Each scene shows the same named points in several views. A view is turned or mirrored, and shifted as a whole, has a little noise and may leave points out.

Scene 1
View 1
kud: | -26 |  14 |  23 |  14 |  35 |  15 |  20 | -13 |   3 | -30 | -29 |  14 | -26 |   4 | -39 | -28 | -46 |  33 |  27 |  13 | -26 |  17 | -38 |  11 |  -8 |
Nazo: |  20 |  11 |  -6 |  11 |   6 |   6 |  23 |  -4 | -19 | -32 | -48 |  20 | -15 |   6 |   2 | -10 | -11 |  18 |  14 |   7 |   3 |  -4 | -20 |  12 | -11 |
Vozom: |  41 |  28 | -25 |  13 | -28 | -18 |  -6 |  55 | -41 | -29 | -49 |  20 |   5 |  28 |  34 |  -2 |  21 | -23 |   2 |  29 |  20 | -43 |  -6 |  17 | -14 |
Zir: |   5 |  42 |  36 |  42 |  -7 |   6 |  28 | -38 | -55 | -40 | -40 |  -3 |  22 |   2 |  -4 |   8 | -11 |  51 | -28 |  10 |   2 |  25 |  15 |  37 | -17 |
kele: |  42 |  21 | -24 |   4 | -12 |  -3 |  20 |  15 | -33 | -39 | -52 |  25 | -10 |  27 |  23 |  -4 |   9 |   9 |  16 |  17 |   8 | -17 | -10 |  23 | -11 |
disa: |  -3 |  27 |  22 |  34 |  -4 | -11 | -10 |  24 | -39 | -25 | -31 |   2 |  13 |   3 |  -1 |  -1 | -22 |   2 | -10 |  21 |   0 | -18 |  -4 |   4 | -14 |
gumu: | -10 |  49 |  25 |  30 |  -6 | -10 |  -5 |  29 | -43 | -34 | -25 |   2 |  13 |  27 |  -7 | -10 | -16 |  13 |  -4 |  39 | -14 |  -6 |  -4 |  31 | -13 |
zibub: |   5 |  -5 |  -1 |  29 |   4 |   8 |   3 |  11 |  -2 |  -8 | -58 |  13 |  -6 | -23 |   0 | -16 |   6 | -20 | -17 |  -4 |  43 | -22 | -34 |  -2 | -15 |
Fek: |  16 |  30 |  -5 |   1 |   5 |  -6 |  12 |  21 | -29 | -44 | -29 |  21 | -16 |  36 |  -1 |  -9 | -26 |  22 |  38 |  32 | -30 |  -8 | -15 |  19 |  -8 |
Linum: |  17 |  -7 |  -2 |  21 |  12 |  22 |  38 | -39 |  -3 | -23 | -65 |  19 | -17 | -21 |  -5 | -12 |   1 |  21 |  -7 | -17 |  33 |   9 | -29 |  12 | -13 |
nev: |  28 |   4 | -22 |  -2 |   5 |  -7 |   3 |  34 | -16 | -30 | -41 |  28 | -24 |  18 |  11 |  -8 | -19 |  -4 |  37 |  17 |  -7 | -31 | -26 |  -9 |  -7 |
buzi: | -17 |  41 |  47 |  32 |  17 |   4 |  20 | -30 | -46 | -44 | -19 |  -2 |   6 |   9 | -27 |   2 | -53 |  62 |   5 |  20 | -38 |  29 |   5 |  21 | -12 |
luve: | -19 |  37 |  29 |  36 |   3 |   4 |   8 |   3 | -25 | -27 | -38 |   1 |   8 |   8 | -19 | -19 | -10 |  15 | -17 |  23 |   4 |   7 | -16 |  35 | -15 |
nubor: |  16 |  -5 |  -3 |  12 |  17 |   5 |  14 |  -2 | -13 | -26 | -43 |  19 | -20 |  -8 |  -2 |  -4 | -32 |  13 |  22 |  -1 |  -1 | -12 | -24 | -16 |  -9 |
fif: |  28 |  27 | -13 |  10 | -13 | -13 |  -1 |  40 | -37 | -34 | -40 |  19 |  -2 |  28 |  19 |  -3 |  -3 |  -4 |  16 |  27 |  -1 | -28 |  -9 |  13 | -11 |
Soveb: |  13 |  28 |  13 |  24 |  -2 |   1 |  20 | -11 | -40 | -36 | -42 |   8 |   4 |   9 |   1 |   1 | -14 |  29 |  -2 |  13 |  -2 |   4 |  -2 |  22 | -13 |
supib: |   5 |  19 |   9 |  18 |   9 |   6 |  19 |  -7 | -22 | -33 | -41 |  14 |  -8 |   7 |  -7 |  -9 | -20 |  25 |   9 |  11 |  -4 |   3 | -17 |  15 | -11 |
zabu: |  21 |  38 |   6 |  25 | -18 | -17 |  -5 |  32 | -54 | -35 | -35 |   7 |  14 |  22 |  16 |   7 |  -8 |   6 |  -3 |  29 |  -3 | -21 |   6 |  15 | -14 |
Ded: |  46 |  42 |  -5 |  17 | -26 | -11 |  21 |   5 | -68 | -50 | -43 |  14 |  13 |  32 |  30 |  16 |   3 |  31 |   2 |  24 |  -4 |  -6 |  20 |  32 | -14 |
tuti: |  12 |  -7 | -16 |   1 |  26 |  27 |  45 | -32 |  17 | -27 | -61 |  30 | -40 |  -3 | -16 | -30 |  -6 |  23 |  24 |  -9 |  14 |  14 | -48 |  19 |  -9 |
gifa: |  -1 |  19 |  15 |  18 |  15 |  12 |  26 | -20 | -17 | -34 | -40 |  13 | -13 |   4 | -17 | -13 | -26 |  34 |  11 |   9 |  -9 |  14 | -20 |  19 | -10 |
View 2
nubor: | -40 |  13 |  12 |   6 | -24 |  21 |   1 |  -4 | -14 |  -3 |  12 |  21 |   7 |  21 |  -3 |   2 |  11 |  -8 |   2 | -15 |  -8 | -27 |   4 |   9 | -14 |
supib: | -35 |  15 |  14 |   8 |   9 |   8 |  -5 |   0 |   7 | -14 |   4 |  26 |   2 |   2 |  -4 |  10 |  -2 |  -6 |   3 |   6 | -10 | -14 | -13 |  -6 |  -6 |
Fek: | -51 |   2 |   6 |  -5 | -15 |  23 | -14 | -32 |  29 | -28 |  11 |  26 |   3 |   0 |  14 |  16 | -24 |  -9 | -27 |  17 | -24 | -21 |  -2 |   0 | -23 |
nev: | -27 |  -4 |   0 |  -1 | -53 |  39 |   1 | -29 |   8 | -17 |  19 |  19 |   2 |  20 |  11 |   6 | -10 | -10 | -16 |   0 | -25 | -26 |  18 |  22 | -21 |
luve: | -12 |  11 |  -4 |  25 |  18 |   0 | -20 |  16 |  17 | -10 |   5 |  31 |   6 |  -1 |  -7 |  18 | -25 |  -3 |   3 |  29 |   3 |  10 | -17 | -16 |   9 |
gumu: | -24 |   2 | -12 |  28 |   2 |   1 | -30 |  -1 |  34 | -20 |  11 |  20 |   9 |  -6 |  -3 |  31 | -42 | -23 | -22 |  42 |  -5 |  11 | -11 |  -6 |  -5 |
kele: |  -7 |  -5 |  11 |   1 | -23 |  23 |  13 | -29 |  27 | -38 |  14 |  10 | -18 |  -2 |   7 |  10 |  -1 | -20 |   3 |  19 | -41 | -13 |  -1 |  26 |  -8 |
disa: | -20 |   5 |  -9 |  36 | -17 |   3 | -21 |   8 |  11 |  -7 |  16 |  11 |  12 |   7 | -12 |  27 | -23 | -35 | -13 |  24 |   1 |   5 |  -2 |   9 |  -5 |
Ded: | -24 |  -1 |  17 |  17 |   1 |  -3 |   1 | -26 |  42 | -47 |  13 |  -7 | -20 | -21 |  -6 |  28 |  -6 | -52 |  -7 |  37 | -39 |  -2 | -18 |  25 | -13 |
fif: | -10 |  -8 |  -5 |  13 | -38 |  24 |  -4 | -25 |  29 | -30 |  19 |   8 |  -5 |   3 |   5 |  19 | -23 | -29 | -16 |  26 | -30 |  -6 |   7 |  25 | -13 |
Vozom: |  24 | -18 | -13 |  22 | -54 |  27 |   7 | -25 |  35 | -36 |  25 |  -2 | -16 |   3 |   4 |  20 | -22 | -39 |  -6 |  37 | -38 |   4 |  14 |  44 |  -3 |
Nazo: | -24 |   9 |  14 |   2 |  -8 |  18 |   6 | -10 |   5 | -18 |   8 |  23 |  -5 |   7 |   2 |   4 |   5 |  -4 |   8 |   2 | -20 | -18 |  -5 |   6 |  -6 |
kud: | -63 |  23 |   8 |  -5 |  16 |  17 | -22 |   5 |  -5 |   2 |  -2 |  54 |  21 |  14 |   6 |   3 | -14 |  30 |  -9 |  -7 |  10 | -25 |  -9 | -36 | -10 |
gifa: | -44 |  19 |  16 |   3 |  18 |   7 |  -7 |   2 |   4 | -13 |   1 |  33 |   5 |   2 |  -2 |   7 |   0 |   4 |   4 |   2 |  -6 | -16 | -16 | -15 |  -5 |
Soveb: | -30 |  11 |  14 |  17 |  12 |  -2 |  -5 |  -4 |  20 | -25 |   7 |  13 |  -4 |  -8 |  -8 |  19 |  -3 | -26 |   1 |  20 | -17 |  -5 | -19 |   3 |  -6 |
tuti: | -19 |  17 |  23 | -21 |   6 |  32 |  20 |  -5 | -13 | -12 |  -2 |  48 |  -8 |  18 |   9 | -20 |  22 |  41 |  30 | -21 | -17 | -32 |  -5 | -12 |   3 |
Linum: |  -4 |  19 |  24 |   5 |  10 |  11 |  22 |  14 | -18 |  -7 |   1 |  27 | -11 |  13 | -10 |  -9 |  32 |   9 |  42 | -13 | -11 | -17 | -12 |   2 |  11 |
View 3
nev: |  -1 |  -8 |   0 |  25 | -13 | -23 | -11 |   2 | -19 |   1 |   4 | -22 |  14 |  17 | -29 | -10 |  -4 |   0 |  23 | -29 |  15 | -22 | -22 | -31 |  19 |
fif: |  10 |  -5 |  -1 |  29 | -14 | -24 |  16 | -25 |  -5 |  -2 |  12 |  -4 |  13 |  12 | -15 |  -7 |   3 |  14 |  21 | -15 |   9 |   8 | -23 | -28 |   6 |
zabu: |  10 |  -8 |   1 |  23 | -22 | -12 |  26 | -47 |   1 | -10 |  21 |   9 |   4 |  13 |  -7 | -12 |   8 |  16 |  17 |   3 |  -1 |  22 |  -4 | -19 |   1 |
luve: |  -9 | -13 |  20 | -23 | -17 |  -4 |  17 | -29 |   6 | -10 | -13 |  15 |  16 |  -6 |   1 | -17 |  10 |   2 |  -6 |  -5 |  -3 |  20 |  21 |  31 |   7 |
disa: | -10 | -16 |  14 |  11 | -27 |  -6 |  17 | -38 |  -5 | -10 |   8 |   5 |   0 |  15 |   3 | -17 |  -3 |   6 |  16 |   3 |  -7 |   8 |  24 |   1 |   6 |
Fek: |  13 |  -3 | -16 |   8 |  -6 |   2 | -11 |  -4 |  -6 |   1 |  16 |  20 |  19 |   8 | -35 | -19 |  18 |   3 |  20 | -24 |   8 |  -6 | -25 |  -8 |  15 |
Vozom: |  14 |  -4 |   6 |  44 | -14 | -47 |  38 | -38 |  -2 |  -1 |   9 | -22 |  13 |  11 |  -3 |   7 |  -5 |  28 |  20 | -14 |  15 |  23 | -33 | -45 |  -3 |
Ded: |  28 |  -2 |  -8 |  10 | -18 |  -7 |  21 | -59 |   6 | -21 |  30 |  12 |   9 |   4 | -39 | -14 |  29 |  15 |  -5 |   9 |   3 |  31 | -25 | -29 |  -2 |
gifa: |  -7 | -12 |  11 | -33 | -17 |   6 | -15 | -14 |  -4 | -17 |  -9 |   3 |  18 |  -4 | -37 | -24 |  19 | -15 | -16 | -11 |   3 |  -7 |  10 |  18 |  19 |
nubor: | -14 | -15 |  15 |  -6 | -26 |  -9 | -23 |  -8 | -18 | -16 |  -6 | -27 |   8 |  13 | -40 | -19 |   2 | -16 |  -2 | -13 |   6 | -29 |   7 | -14 |  23 |
buzi: |  -2 | -13 |  -3 | -41 | -24 |  44 | -18 | -34 |   3 | -23 |  17 |  50 |   5 |   1 | -35 | -42 |  32 | -16 |  -7 |  10 | -18 |   4 |  34 |  39 |  16 |
supib: |  -4 | -11 |  11 | -19 | -18 |  -2 |  -6 | -19 |  -5 | -15 |  -6 |  -1 |  15 |   0 | -31 | -19 |  13 |  -8 |  -9 |  -9 |   4 |  -3 |   5 |   8 |  16 |
Nazo: |  -1 |  -9 |  12 | -12 | -16 | -15 |  -7 | -17 |  -7 | -15 |  -7 | -17 |  17 |   1 | -39 | -14 |  12 |  -7 | -11 | -14 |  11 |  -6 |  -9 |  -9 |  16 |
kud: | -20 | -14 |   9 | -38 | -12 |  17 | -34 |  16 |  -9 |  -4 | -18 |  15 |  21 |  -1 | -29 | -31 |  12 | -24 |   0 | -26 |   1 | -27 |  21 |  42 |  29 |
tuti: | -12 | -10 |  24 | -45 |  -8 | -21 | -30 |  12 | -11 | -15 | -40 | -37 |  33 | -15 | -57 | -11 |  15 | -24 | -37 | -31 |  23 | -25 | -14 |   9 |  28 |
kele: |  16 |  -2 |   2 |  10 | -10 | -29 |  11 | -27 |  -4 | -11 |   5 | -17 |  20 |   1 | -39 |  -4 |  16 |   9 |  -4 | -15 |  16 |  11 | -36 | -33 |   7 |
Zir: |   5 | -13 |  14 | -42 | -29 |  14 |  16 | -66 |  13 | -36 |   9 |  21 |   6 | -10 | -33 | -26 |  34 |  -3 | -35 |  26 | -11 |  33 |  23 |  19 |   2 |
zibub: | -26 | -19 |  42 |  -4 | -27 | -43 |  12 | -19 | -12 | -13 | -32 | -52 |  12 |   4 |  -6 |  -2 | -16 |  -4 | -12 | -12 |  12 |  -7 |  16 |  -8 |  14 |
View 4
Soveb: |   5 |   3 |   1 | -12 |   7 | -23 | -18 |   1 |  14 |  26 |   2 |  36 |  -6 |  -3 |  10 |  28 | -12 | -18 |  -1 | -30 | -28 |  13 |  -4 | -16 | -15 |
gumu: | -14 | -17 | -10 |   7 |  -3 | -14 | -24 |  10 |   3 |  22 |  10 |  49 |  -6 | -18 |  -4 |  37 |   9 | -10 |   2 | -32 |  12 |  31 |   2 | -33 | -20 |
buzi: | -27 |  -8 |  10 |  24 |  33 | -50 | -38 |  10 |   8 |  67 |  13 |  45 | -34 |  32 |  23 |  40 | -26 | -22 |  -9 | -43 | -20 |  25 |  -1 | -29 | -22 |
Nazo: |   8 |  -2 |  -8 | -14 |   7 | -13 | -26 |   2 |  10 |  23 | -17 |   7 |   8 | -15 |   4 |  10 | -26 | -13 |  -5 |  -9 | -44 |   5 |  -1 | -11 | -10 |
gifa: |  -4 | -14 |  -6 |   2 |  23 | -32 | -35 |   8 |   3 |  40 | -11 |  10 |  -8 |   4 |  20 |  19 | -31 | -13 | -14 | -16 | -41 |  13 |  -1 | -21 |  -9 |
zabu: |   1 |   8 |   3 | -15 | -15 |   3 | -13 |   1 |  19 |  12 |   5 |  49 |   6 | -27 | -18 |  27 |  10 | -21 |  12 | -33 |   1 |  21 |  -1 | -16 | -24 |
disa: |  -7 |  -8 |  15 |   3 |   0 |   5 | -25 |  10 |  12 |  17 | -13 |  32 |  -3 | -21 |  -5 |  25 |  11 | -25 |  -7 | -34 |  -3 |  40 |  -1 | -27 | -22 |
luve: |   0 | -27 |  -8 |   3 |  13 | -27 | -25 |  15 |  -3 |  12 |  -5 |  28 |  -9 |  -9 |  25 |  35 |   4 |  -7 | -17 | -31 | -11 |  34 |  -3 | -37 |  -9 |
Linum: |  32 |  -6 |   3 | -25 |  22 | -23 | -20 |   5 |   9 |   7 | -39 | -17 |   3 |  -4 |  42 |   7 | -27 | -15 | -29 | -12 | -75 |  10 | -11 | -13 |   2 |
kud: | -26 | -36 | -13 |  29 |  33 | -32 | -56 |  16 | -12 |  58 | -20 |  -7 | -12 |   5 |  15 |  13 | -43 |  -6 | -22 |  -2 | -35 |  20 |   6 | -30 |  -7 |
tuti: |  17 | -21 | -26 | -15 |  24 | -30 | -36 |   5 |  -6 |  25 | -34 | -31 |  11 |  -8 |  28 |  -2 | -51 |   0 | -22 |  14 | -76 |  -7 |  -1 | -13 |   7 |
Vozom: |  19 |   8 | -15 | -37 | -35 |  25 |  -5 |  -4 |  18 | -17 |  -6 |  35 |  31 | -59 | -35 |  15 |  15 | -12 |  18 | -15 |  -3 |   9 |   2 |  -9 | -16 |
kele: |  17 |  10 | -20 | -33 | -15 |  -5 | -13 |  -7 |  16 |   9 |  -2 |  25 |  21 | -31 | -15 |  13 | -17 |  -9 |  14 |  -8 | -32 |  -8 |   0 |  -3 | -12 |
nubor: |  -2 |  -2 |  10 |  -1 |  13 |   3 | -37 |   4 |  13 |  36 | -36 |  -8 |   7 | -15 |  -6 |  -2 | -31 | -25 | -11 |  -5 | -49 |  14 |   1 |  -9 | -13 |
Zir: |  12 |   6 |  13 | -13 |  21 | -49 |  -7 |   5 |  17 |  24 |  12 |  53 | -26 |  23 |  44 |  46 |  -3 | -21 | -11 | -56 | -31 |  23 | -12 | -24 | -16 |
Fek: | -19 |  -5 | -23 |   2 |  -3 | -12 | -36 |   0 |   5 |  46 |   8 |  28 |   8 | -17 | -27 |  16 | -30 |  -9 |  14 |  -5 | -14 |  -1 |   9 | -13 | -18 |
nev: |  -6 |  -1 | -11 |  -8 | -11 |  19 | -35 |   0 |  11 |  28 | -24 |   1 |  24 | -40 | -38 |  -5 | -25 | -16 |   9 |   7 | -27 |   2 |   9 |  -4 | -16 |
zibub: |  25 | -18 |   9 | -18 |   4 |  15 | -21 |  12 |   7 | -17 | -52 | -17 |  14 | -38 |  16 |   3 |   4 | -18 | -29 | -11 | -40 |  36 |  -6 | -23 |  -3 |

In a view up to two points have been moved. Name them for each view, in the order of its rows, or write none.
view 1 -> Soveb, Ded
view 2 -> supib
view 3 -> Fek, zibub
view 4 -> none
